Each row is a point on a tangle of strands that fork, close into loops and nearly touch. The rows are in no order.
In the rows, 128 means zero.
Points whose rows are less than 70.9 apart are linked; no others are. Some points are linked to none.
z72: [116 133  96 141  62 136 137  80 151 122 102 129 125 154 126  93 119 147
 110 132]
z341: [157 124  73 109 180 112 144 168  94 124 124 193 147 101 145 138  84 141
 169 118]
z56: [128 117 124 123 133 144 154 185 136 157 141 161 144 113 167 100  99 138
 157  99]
z550: [167 133 143  94 177 147 125 185 109 159 167 127 144 121 157 139 115 133
 111  92]
z984: [164 134 143 141 111 140 105  79 105 112 105  58 151 146 130 179 135 152
  62 105]
z452: [151 145  74 134 123 127 125 131 120 136 115 151 140 124 141 118 104 175
 119  93]
z630: [ 46 169 173 144 161 134 122 129 128 148 187  99 126 127 176 144 189  98
 127 126]
z245: [157 149 114 139 120 130 128 147 104 130 124 131 155 127 165 133 102 152
 116  88]
z346: [103 129 100  95 166 125 141 160 114 131 168 166 130 129 153 117 140 114
 160 123]
z185: [140 159 126 153 104 153 114  94 110 124 120  88 155 145 148 138 132 168
  71  92]
z945: [130 140 165 124 142 132 160 169 103 127 157 123 168 132 197 147 117 102
 153 102]
z268: [140 167 130 128 132 130 122 140  97 125 142 113 158 139 172 150 130 138
 111  92]
z328: [177 103 147 122 112 138 147 163 140 170 124 127 126 107 120 116 101 125
 116 104]
z483: [179 110 152 118 142 123 156 212 156 174  90 167 138  91 147 142  51 132
 168 112]
z719: [143 108  95 105 175 127 167 191 119 136 127 195 153 100 155 125  78 137
 177 123]
z680: [150 106 211 124 124 170 136 153 133 168 158  89 129 109  97 112 142 112
  83  98]
z897: [ 57 140  89 148 144  94  67  72 168  99 122 123  71 165 103 133 185 101
 156 209]
z557: [173 120 129 119 124 105 154 157 107 133 127 141 138 126 146 144  92 116
 145 118]
z257: [149  94 101 120 142 125 160 174 141 136 103 202 127  81 108 106  72 138
 178 134]
z6: [ 82 160 133 122 136 118 124 114 128 128 164 111 118 136 143 136 175 110
 129 138]
z482: [144 127 147  95 146 111 147 157  97 134 161 110 131 132 136 157 142  84
 141 119]
z538: [136 127 216 149 132 175 122 146 121 150 153  81 146 109 118 110 139 133
  74  86]
z275: [ 90 126 124 130 106 116  91  34 162 116 100  77  94 168 109 164 181  98
 108 205]
z335: [114 154 180 162 124 164  96  72 103 112 123  49 155 141 119 166 145 154
  47 113]
z450: [ 71 164 213 168 145 180 109 117 111 132 160  81 148 116 138 123 161 139
  72 100]
z591: [109 133  97  98 151 110 127 135 111 127 152 149 108 132 120 122 154 125
 146 126]
z288: [121 115 108 118 110 129 142 142 139 144 135 156 117 119 119  87 126 136
 148 124]
z186: [148 115 141 102 129 111 113 109 126 137 142  91  96 138  92 154 173 107
  98 143]
z379: [141 123 100 137 134 137 153 196 148 157 100 196 152  89 166 108  59 159
 171 106]
z937: [103 134  70 116 156  73  82  68 128  84 116 124  90 155 100 165 176 120
 141 182]
z28: [127 147 231 172 163 164 103 121  73 101 128  65 175 128 143 141 115 138
  74  84]
z742: [158 105  68 114 160  93 132 117  98  76 112 185 117 111  68 132 118 129
 171 166]
z601: [152 131  70 133 100 118 120  99 122 118  99 141 128 139 127 119 111 173
 103 115]
z530: [ 84 145  80 150  59 138 136  85 156 113 102 149 128 157 138  71 123 157
 133 139]
z641: [141  85 143  99 161 134 173 214 142 164 143 182 147 102 163 127  77 108
 186 127]
z329: [110 135  67 114 151  87  99  90 116  93 124 141 101 149 103 140 159 125
 140 158]
z988: [168 135 218 156 151 159 109 128  90 112 123  62 175 121 139 146  99 137
  76  83]
z833: [158 125 115  85 183 127 138 187 103 148 156 155 138 119 147 139 111 126
 142 107]
z386: [124 126 117 110 140 131 155 165 117 135 155 154 141 120 169 120 115 122
 155 111]
z132: [104 145 156 113 143 120 138 145 108 137 172 109 129 133 151 145 163  97
 129 120]
z691: [ 98  94 128 120  87 114 150 110 151 116 121 149  93 135  89  81 144  97
 168 164]
z76: [146 124 132 138 127 150 148 192 149 170 116 166 156 101 179 105  71 151
 154  90]
z977: [158 121 169 123 150 121 166 185 104 131 134 134 174 129 205 157  89  90
 172 110]
z79: [113 107  85 104 180 123 124 138 129  87 144 185 100 106  73  94 145 118
 183 162]
z435: [170  93 147 147  58 113 161 116 150 142  81 117 127 130 110 132  87 120
 119 125]
z129: [151 123 156 113 138  99 140 125  92 120 148  92 132 145 127 182 151  80
 122 127]
z627: [151 112 214 128 123 128 166 170 114 137 143 109 159 124 168 146 109  78
 149 116]
z804: [177  94 131 123 101 117 150 153 151 162 101 141 113 105  93 112  85 129
 131 116]
z47: [181 113 129 131 120 118 153 197 165 166  66 177 131  79 122 141  40 146
 160 112]
z106: [174  89 162 104 155 136 164 217 149 175 126 160 141  97 151 134  67 109
 170 121]
z258: [184  97 111 129 115 119 150 177 158 161  79 167 118  80  93 119  59 146
 139 114]
z750: [106 137 224 166 135 183 110 120 103 127 146  68 157 115 120 117 142 143
  65  90]
z500: [181 133 106 146 106 143 130 172 153 161  89 151 136 103 142 105  62 176
 110  76]
z888: [134 130 194 144 118 150 115 105 110 130 138  62 137 128 112 149 151 126
  73 113]
z168: [192 119 201 143 129 155 118 137 104 134 123  71 154 114 120 145 104 139
  74  83]
z244: [114 148 159 150 117 152 103  76 122 126 131  64 133 142 117 159 166 145
  69 128]
z222: [ 93 116 129 125  76 120 122  65 163 119 112 104  98 163  98 106 168 107
 120 175]
z9: [162  97  81 112 129  87 154 126 104  93 106 177 120 117  84 130 100 114
 170 161]
z612: [188 124 175 152  88 111 162 148 114 131  91 115 159 129 158 161  66 109
 146 117]
z618: [146 122 201 133 116 126 160 129  94 119 141  85 150 137 139 158 128  81
 116 121]
z84: [127  94 103 121 101 114 150 116 146 112 107 166 102 123  78  82 116 117
 166 160]
z326: [165 139 167 137 126 151 146 179 132 155 128 120 158 115 172 124  88 133
 131  88]
z899: [110 125  94  98 176 150 146 189 123 144 166 188 156 117 180 114 105 150
 157 100]
z980: [179 123 142 113 146 109 157 188 110 144 123 151 158 121 168 156  79 109
 163 110]
z718: [121  95  95 116 153 147 158 181 154 133 135 207 128  78 102  74  89 145
 178 132]
z356: [ 88 128  96 128  95 125 106  72 161 118 111 123  95 158 103 105 165 134
 122 162]
z157: [168 126 168 157  95 142 151 172 153 165 101 134 155 106 162 120  62 133
 136  95]
z198: [ 92 163 180 149 124 169 118 123 126 145 162  89 147 125 142 115 153 145
  89  99]
z785: [116 182 107 137 134 122 104 110  95 125 148 105 143 144 165 158 150 151
 103 105]
z783: [156 132 164 143 103 143 132 132 113 134 129  91 150 129 144 137 113 130
 107 101]
z801: [135 143 122 134 103 125 108  62 116 107 107  75 139 164 131 184 149 143
  76 135]
z350: [126 158 175 165 123 161 109 101  97 112 124  69 162 137 145 142 130 163
  62  91]
z920: [ 92 161  76 142 114 113  93  52 140 105 105 100 112 166 134 159 158 136
 115 170]
z57: [128 118  87  97 180 107 148 167  98 111 148 184 137 120 139 134 116 119
 172 128]
z90: [ 92 116  90 124 108 118  83  60 165 104 102 122  81 162  81 117 179 119
 128 186]
z955: [140  89 106 131  93 115 160 148 151 126  95 177 109 101  88  85  86 128
 165 146]
z592: [ 99 140 127 123 109 133 136 135 135 142 146 136 120 132 138  93 153 127
 131 126]
z479: [ 69 165 168 142 145 131 124 105 125 134 174  87 119 133 143 152 187  92
 121 141]
z826: [ 94 124  75  96 188 149 145 177 122 124 169 202 144 105 148  92 117 147
 172 120]
z195: [ 79 124 170 128  95 119 150 116 143 135 154 109 101 142 121 109 173  79
 142 153]
z153: [181 127 147 163  94 145 141 179 168 173  80 139 140  90 154 117  59 159
 118  86]
z818: [158 110 176 120 110 153 140 163 138 173 145 105 130 118 120 109 122 124
 103 101]
z160: [ 78 161  92 158 121 114  83  31 156 114 110  73 108 163 145 180 169 120
  93 182]
z469: [ 84 147  57 129 172 103  67 101 131  67 124 167  87 135  86 115 170 137
 168 182]
z842: [180 116 188 130 111 147 120 112 106 135 125  67 142 124 104 160 133 129
  65  98]
z839: [148 128  78 148 127 130 153 171 138 142  91 205 146  87 140 104  52 179
 166 111]
z709: [ 92 124 170 139  90 150 114  82 161 149 136  83 101 143  94 114 183 117
  86 147]
z682: [ 65 146 133 120 137 143 132 142 144 149 175 141 122 127 157  91 170 121
 145 122]
z412: [133 109  77 107 175 106  98 116 122  68 133 179  97 118  52 109 157 123
 169 173]
z773: [123 120 147 113 126 125  92  90 154 150 146  91  83 138  85 138 194 116
  92 151]
z331: [ 89 163 102 133 126 108 112  97 120 121 144 119 114 152 139 138 166 127
 126 143]
z677: [164 125  82 137 119 133 140 167 138 155  94 170 134  94 128 101  67 173
 137  96]
z3: [ 86 125  76 129 151  91  60  75 150  77 110 130  73 159  77 140 179 111
 155 204]
z894: [142 103 124 109 182 141 168 220 141 156 127 198 167  98 182 129  64 130
 194 117]
z349: [155 124 164 131 111 110 149 107  93 104 126  76 144 151 131 176 129  91
 117 128]
z614: [119 131 111 135  78 117 128  87 132 125 113 108 121 151 117 128 137 132
 113 144]
z660: [181 105 153 150  68  97 163 133 135 137  69 128 144 124 131 157  64 113
 140 124]
z295: [110 103  85 105 174 157 153 191 142 139 154 200 131  86 136  78  98 150
 177 116]
z575: [139 115 236 132 132 140 155 146  99 118 146  85 156 130 149 143 118  66
 130 111]
z70: [ 79 145  59 140  72 123 121  66 150  93  93 144 112 166 119  86 134 152
 134 158]
z266: [ 76 132 150 134  94 121 114  73 166 134 133  91  92 152 101 123 186  99
 111 173]
z678: [131 113  93  91 149 100 116 127 120 119 136 154 101 124  84 121 153 122
 139 140]
z971: [166 100  98 112 112  85 149 123  99 114 107 151 128 132 113 147 108 109
 152 142]
z233: [ 74 133  99 137 120 102  87  55 168 111 113 104  83 172 111 141 177 109
 121 203]
z753: [126 138 147 119 138 100 125  95 106 114 150  75 117 144 122 186 170  86
 113 140]
z929: [109 150 176 126 141 131 145 147 100 122 172  96 152 135 180 150 149  89
 141 109]
z322: [136 139 125 142  81 125 131  78 124 116 105  85 136 161 129 147 136 137
  90 128]
z249: [ 85 128 145 152 109 159  69  45 190 153 116  77  92 147  96 130 193 142
  61 168]
z362: [ 84 143  53 143 107 115 101  72 142  77 107 159 101 155 102  89 145 156
 148 171]
z543: [126 110  99  98 151 134 140 170 133 144 145 173 112 110 117  95 118 136
 149 121]
z577: [ 57 153 164 121 151 140 134 150 140 154 190 118 125 123 166 112 182 102
 138 120]
z473: [141 124  43 131 104 111 115  78 122  92  91 153 119 139  99 117 120 173
 123 136]
z762: [132 110  81 101 168 129 135 153 126 111 144 193 110  95  92  91 122 132
 167 143]
z344: [ 94 173 106 145 113 121  97  72 131 115 130  96 122 160 139 155 165 138
 102 144]
z540: [111 115 143 123 118 139  74  66 175 150 117  82  77 145  74 131 200 138
  74 160]
z243: [112 135 125 103 175 161 139 195 120 149 178 152 160 125 196 118 122 131
 141  89]
z868: [ 73 144  56 141 148 111  68  75 152  69 108 159  92 152 100 100 162 154
 155 182]
z616: [172 122 194 135 105 114 163 158 106 130 117 107 160 126 167 149  89  94
 144 112]
z133: [145 136 157 118 150 157 133 170 115 152 161 121 149 117 174 127 114 131
 118  86]
z36: [139 151  87 110 159 131 121 158 107 142 158 151 136 122 149 126 130 152
 121  98]
z741: [105 160 208 177 142 173 100  99  79  89 123  60 176 143 145 145 118 155
  64  93]
z52: [ 91 113 137 111 104 110 143 116 148 125 143 133  92 143 110  99 169  88
 154 162]
z108: [141 171 103 137 125 134  99  88 108 122 134  95 141 152 149 157 144 169
  76 103]
z308: [132 118 115  95 136 111 101 123 131 137 144 119  91 130  87 126 170 124
 112 134]
z197: [154  96  86 140 126 129 152 157 154 128  93 195 113  81  80  87  74 153
 157 129]
z77: [144 113  56 118 157 106 106 106 114  68 114 182 109 114  68 118 138 149
 155 162]
z631: [ 93 143 125 147 100 126  92  35 149 110 111  61 117 170 122 169 173 111
  88 184]
z428: [130 120  69 115 121 118 106 107 140 115 121 145  96 128  85  96 144 159
 123 137]
z827: [ 93 128 182 134  92 147 138 109 144 148 147  92 114 135 118 109 168 101
 106 139]
z987: [117 136  46 116 165  96  89  93 114  71 119 168 103 136  86 123 152 145
 150 158]
z424: [167 110 118 127  98 105 155 127 112 129 107 132 139 132 125 141 103 122
 132 125]

A tip is a point with one link. Name the tips that can be reached along the links from each point below, in the order of the rows.
z57 -> z833, z198, z249
z530 -> z984, z435, z753, z243
z244 -> z473

A piece is two or more points that can be reached from each other along the links. Count, over all rows, the pieces, the separate loops (a circle has one, a figure eight two, a Y none), the forks (points with three links) and the tips (points with one).
pieces -> 3
loops -> 3
forks -> 8
tips -> 8
